The views of a scene show one set of named points, each view turned or mirrored, shifted and resized as a whole, with a little noise and some points left out.
(in the rows, 128 means zero)

Scene 1
View 1
j_338: [140 119 107 124 118 148 180 141 119 146 126 178  87 105 116 158 103 135
 135  15 163 118 151 100]
j_851: [138  95 102 118 135 149 171 151 128 140 113 176  96 107  95 156 133 126
 138  28 164 130 148 135]
j_235: [158 111 124 131 158 142 176 133 132 148 132 151  92 105  80  97 142  75
  98  88 153 172 132 117]
j_780: [129  92 109 117 149 148 184 139 137 160 134 172  91 104  95 122 135  92
 131  55 165 142 128 114]
j_127: [114 109 136 144 143 141 177 133 120 185 141 136  99  82  93  72 128  54
 108 134 147 153 108 112]
j_130: [113 123 129 151 115 142 165 145 106 173 127 140 103  82 108 106 107  93
 119 107 143 131 126 127]
j_695: [190 124 148 119 166 152 186 125 102 127  94 159  86  60  90 150 116 146
  83  18 127 104 175  52]
j_582: [128 109 144 150 146 150 164 143  94 162 101 129 116  55  90 100 123  89
 106 124 122 121 130 122]
j_990: [105 116 124 131  87 119 145 159 126 171 109 145  73  99  88 143 141 133
 114  56 167 128 145 172]
j_760: [133  98 118 127 148 164 186 140 105 150 112 169 111  73 112 140 105 115
 139  54 140 102 138  88]
j_661: [192 136 119 145 157 155 171 136 107 116 120 151 110 105  93 118 113  98
 100  75 135 168 156 109]
j_727: [144 114 108 156 151 158 171 144 115 146 138 145 127 109  98  88 116  54
 129 129 143 178 117 139]
j_364: [152  89 114 135 187 173 192 135 112 142 124 161 129  82  96 100 122  65
 131 104 133 146 121  96]
j_587: [150 118 118 156 166 164 189 128 110 154 151 149 125  96 109  73 101  42
 125 134 136 172 112  92]
j_999: [157 110 124 150 162 165 171 143  97 134 108 142 130  76  94 111 115  88
 118 108 123 140 138 118]
j_372: [154 162 107 164  93 138 158 145 111 140 145 151  96 130 116 121  90 104
 116  75 157 174 146 138]
j_264: [148 120 112 146 132 162 171 148  93 133 109 159 120  85 116 146  94 122
 135  63 135 118 149 115]
j_483: [156 119 120 146 145 160 174 142  99 136 114 154 118  85 104 126 105 104
 122  80 133 135 144 111]
j_549: [147 114 101 142 134 153 167 150 119 136 125 161 111 115 100 128 118  98
 133  72 154 157 138 142]
j_776: [126 117 133 116 102 123 158 148 124 160 101 159  62  86  90 162 136 158
 103  13 161 103 162 127]
j_175: [118 101 107 136 126 140 164 151 133 162 131 154  98 113  91 113 138  83
 130  89 165 160 123 158]
j_458: [168 188 145 155  88 109 157 126 122 157 152 133  52 119  99  99 106 108
  59  70 160 184 157 107]
j_509: [156  97 103 145 165 169 169 152 106 124 107 154 137  96  92 123 124  86
 137  97 133 151 136 142]
j_914: [138 120 133 145 138 137 166 137 120 163 129 136  95  92  86  91 132  76
  97 113 146 161 128 128]
j_623: [120 112 134 137 134 124 166 135 140 185 144 135  79 102  76  70 152  54
  93 123 162 178 113 139]
j_853: [152 111 129 124 151 133 174 132 138 157 130 152  78 102  77 103 148  87
  92  73 158 164 137 115]
View 2
j_338: [189 121 138 163 102 101 108 132 155 113 130 124 101 112  84 148 122 126
  89 119 126  69 192 121]
j_364: [170 138 117 135 126 131 183  98 119  74 175  90 149 100 137  88 145 162
  93 107 144  79 126  89]
j_483: [181 135 119 159 117 103 132 115 139  87 150  93 144  88 120 107 128 151
 103 128 136 104 142 112]
j_999: [175 140 113 152 121 107 150 115 129  76 157  85 159  80 130  88 136 165
 105 124 138 116 118 100]
j_264: [176 130 120 162 108  93 118 103 148  98 142 108 139  85 106 127 131 145
  97 133 131 116 163 118]
j_623: [168 119 120 123 152 115 173 224  95  63 159  73 131 100 153  85 126 126
 114 104 104  61  82 101]
j_582: [172 125 104 158 148 103 144 145 111  93 156  96 171  72 130  93 145 150
 104 101 127 133  94  88]
j_235: [189 136 134 141 118 122 163 172 121  65 153  76 124 107 131  80 119 155
 111 114 131  58 114 102]
j_990: [161  98 128 146 101  74 107 225 132  92 100 125 118  93  87 138 135 113
  92 114  91 111 137 105]
j_851: [172 117 140 145  74 103 130 150 150  85 116 125 105 114  80 128 136 142
  84 116 124  78 175 101]
j_549: [163 129 125 134  95  99 146 148 140  64 137  93 122  99 120 112 127 142
 100 141 118  86 151 119]
j_175: [148 116 121 116 109 100 161 188 121  61 138  98 123 103 126 113 137 125
  96 123 102  80 129 108]
j_776: [203 107 147 182  92  89  82 196 150 120  94 137 105 104  54 138 125 134
  88  95 121  93 159  96]
j_853: [196 129 139 148 117 118 149 190 123  76 143  85 117 110 117  88 118 149
 107 105 130  53 116  98]
j_127: [165 122 107 130 172 119 174 174  93  82 179  80 150  90 159  95 136 124
 107  97 111  79  91 100]
j_130: [164 118 107 145 151  94 136 162 115  96 154  97 147  82 134 122 134 119
 104 117 107 110 120 115]
j_727: [149 137 108 117 129 109 181 143 115  48 171  68 145  90 164  90 131 142
 111 142 117  87 114 119]
j_372: [178 135 122 147 118  79 115 166 145  72 141  69 116  90 138 124  97 118
 124 171 106  82 154 161]
j_587: [167 145 107 127 161 126 186 114 108  68 199  61 151  92 175  88 126 141
 114 127 130  69 114 120]
j_914: [177 129 119 143 140 107 151 182 112  74 155  77 142  90 141  89 124 141
 113 115 118  87  98 107]
j_760: [181 125 123 160 121 113 132  99 138 116 151 125 134  99  98 131 143 141
  82 100 137  95 165  98]
View 3
j_483: [ 86 107 124 143 122 128 142 150 141 172 136 149 128 125 117 173 141 146
 131 155 172 164  99  82]
j_235: [110 127 126 113 134 144 137 158 146 140 124 141 129 154 117 159 157 147
  98  93 171 184  96  50]
j_458: [ 69 118 161 130 189 153 126 121 237 166 115 146 137 185 114 214 166 119
  73  90 183 168 113  73]
j_780: [154 131 134 129 107 141 136 154 135 142 146 120 128 154 142 163 139 146
 109 129 169 154  98  61]
j_364: [107 119 115 128 119 124 144 188 111 141 145 145  98 115 106 149 135 171
 144 128 158 184  81  68]
j_695: [ 80 111 136 212 123 158 130 167 132 159 107 160 151 100 120 195 191 166
  86 163 228  97  91  65]
j_776: [143 117 128 158 104 159 118 111 155 185 133 129 190 144 162 203 164 107
  81 150 224 110 131  70]
j_372: [ 80 111 154 119 143 131 149 108 205 181 129 133 129 188 126 185 133 120
 113 150 148 180 110  90]
j_661: [ 57 113 137 142 131 137 153 146 151 158 102 155 128 149 105 162 163 156
 109 143 165 174  87  65]
j_990: [147 115 112 105 109 146 118  99 164 196 146 127 185 159 158 189 142  89
 100 126 198 155 143  75]
j_999: [ 75 105 106 127 119 124 142 159 123 173 130 158 127 111 105 158 143 150
 140 140 172 185  99  75]
j_509: [ 89 111 108 112  99 122 155 145 111 168 128 147 130 132 116 140 134 148
 143 153 154 193  96  72]
j_582: [ 95 103  89 114 138 124 119 168 133 182 155 160 130  90 105 178 135 131
 147 108 194 187 117  83]
j_175: [140 124 117  88 114 133 137 131 148 162 148 123 138 166 137 157 127 121
 121 113 157 192 114  67]
j_587: [ 91 119 131 109 156 115 144 189 154 139 156 145  71 133  91 160 120 166
 151 105 137 211  81  79]
j_264: [ 92 103 128 156 109 125 144 138 142 188 142 143 135 125 131 178 136 139
 135 185 177 147 105  93]
j_130: [117 107 114 111 142 125 122 148 166 183 167 141 124 126 122 189 121 121
 140 118 177 180 122  91]
j_914: [103 118 114  99 147 134 127 156 158 160 141 146 125 139 111 172 141 132
 120  87 173 199 109  67]
j_338: [135 120 154 172 104 144 138 127 158 168 141 119 143 156 156 190 145 137
 101 185 183 111 105  82]
j_760: [127 112 128 166 105 132 134 162 127 167 157 135 126 111 137 181 137 152
 133 171 188 129  98  85]
j_127: [128 121 110  91 159 127 118 181 157 152 169 141 101 126 107 176 123 138
 138  69 169 206 108  74]
j_727: [ 93 115 118  87 136 116 149 156 148 156 145 141 101 151 104 149 119 146
 146 112 134 221  95  75]
View 4
j_458: [152 169 127 163 142 182 172  33 222 185 127 142 121  97  68 113  67 149
 127 165 100 110 151  56]
j_760: [ 83 196 142 154 139 121  92  88 147 107 184 132 171  97 155 135 152 146
 148 109 168 163 113 138]
j_127: [141 163 132 172 163 134 147  82 164 130 160  92 164 104 150 152 138 124
  86  65 101 194 177  18]
j_999: [122 192 175 130 146 145 119  76 126 122 153 121 189 112 137 168 152 121
 112 103 120 167 180 116]
j_582: [139 178 152 131 141 117 130  67 121 134 170 112 193  90 161 186 137 145
  77  89 122 160 166  82]
j_780: [ 98 181 126 183 124 124 110 110 172  96 131 112 138  97 134 123 133  99
 151  98 152 180 126  90]
j_623: [156 155 120 182 138 131 159  89 178 130 112  87 139  93 125 148 108  94
  87  76  93 184 178   1]
j_264: [103 197 163 137 121 146 112  81 131 113 162 137 178 102 127 134 157 152
 153 124 130 138 126 149]
j_483: [111 194 163 138 136 148 117  77 141 121 157 131 176 107 129 145 147 137
 136 116 129 153 152 128]
j_587: [126 181 170 162 193 179 133  83 161 122 169 107 175 141 130 135 173 114
 116  74  90 209 209  52]
j_727: [140 178 169 156 143 166 145  97 139 109 130 101 174 122 118 140 168 107
 122  75  70 186 192  59]
j_549: [116 185 154 158 106 150 128 102 144 102 118 120 156 101 108 125 146 114
 154 109 107 155 139 110]
j_990: [136 165 107 166  57  95 146  92 147 117 110 115 139  46 124 138  97 147
 129 117 121 111  75  86]
j_372: [136 179 153 159 113 183 159  76 168 134 128 136 147 102  75  98 133 155
 164 131  70 120 131  91]
j_695: [ 77 208 149 128 158 128  76  43 183 153 172 162 157 102 138 165  88 128
 135 179 231 134 139 187]
j_235: [125 178 146 166 142 148 128  86 176 123 114 110 144 109 116 148 114  81
 118 109 130 180 181  73]
j_338: [ 82 193 128 170 109 132 103  90 175 111 156 142 140  88 121 100 128 148
 186 138 165 134  77 145]
j_509: [118 193 178 137 118 144 115 104 112  95 125 114 184 112 126 157 166 101
 134  95 109 171 172 125]
j_661: [117 196 175 136 145 176 121  68 163 134 124 138 161 123  94 146 125 103
 139 143 129 150 185 132]
j_130: [137 173 135 157 129 131 146  77 144 128 166 113 172  87 143 140 141 161
 112  89  99 151 131  65]
j_175: [133 169 131 175  98 127 140 112 148  96 107  99 147  85 121 131 136 106
 134  85  97 166 133  64]
j_853: [123 174 131 170 133 134 127  83 187 128 111 114 133  97 117 148  98  83
 119 118 146 170 162  72]
j_851: [ 92 189 133 167  84 115 102 111 152  91 117 126 142  83 123 125 129 110
 171 123 160 146  94 141]
j_364: [103 191 167 154 169 144 103  97 145 103 159 109 178 127 149 155 167  94
 123  81 138 207 189  98]

In a view up to two points have been moved. Name them for each view, in the order of its rows, or write none.
view 1 -> none
view 2 -> j_990, j_776
view 3 -> j_235, j_999
view 4 -> j_264
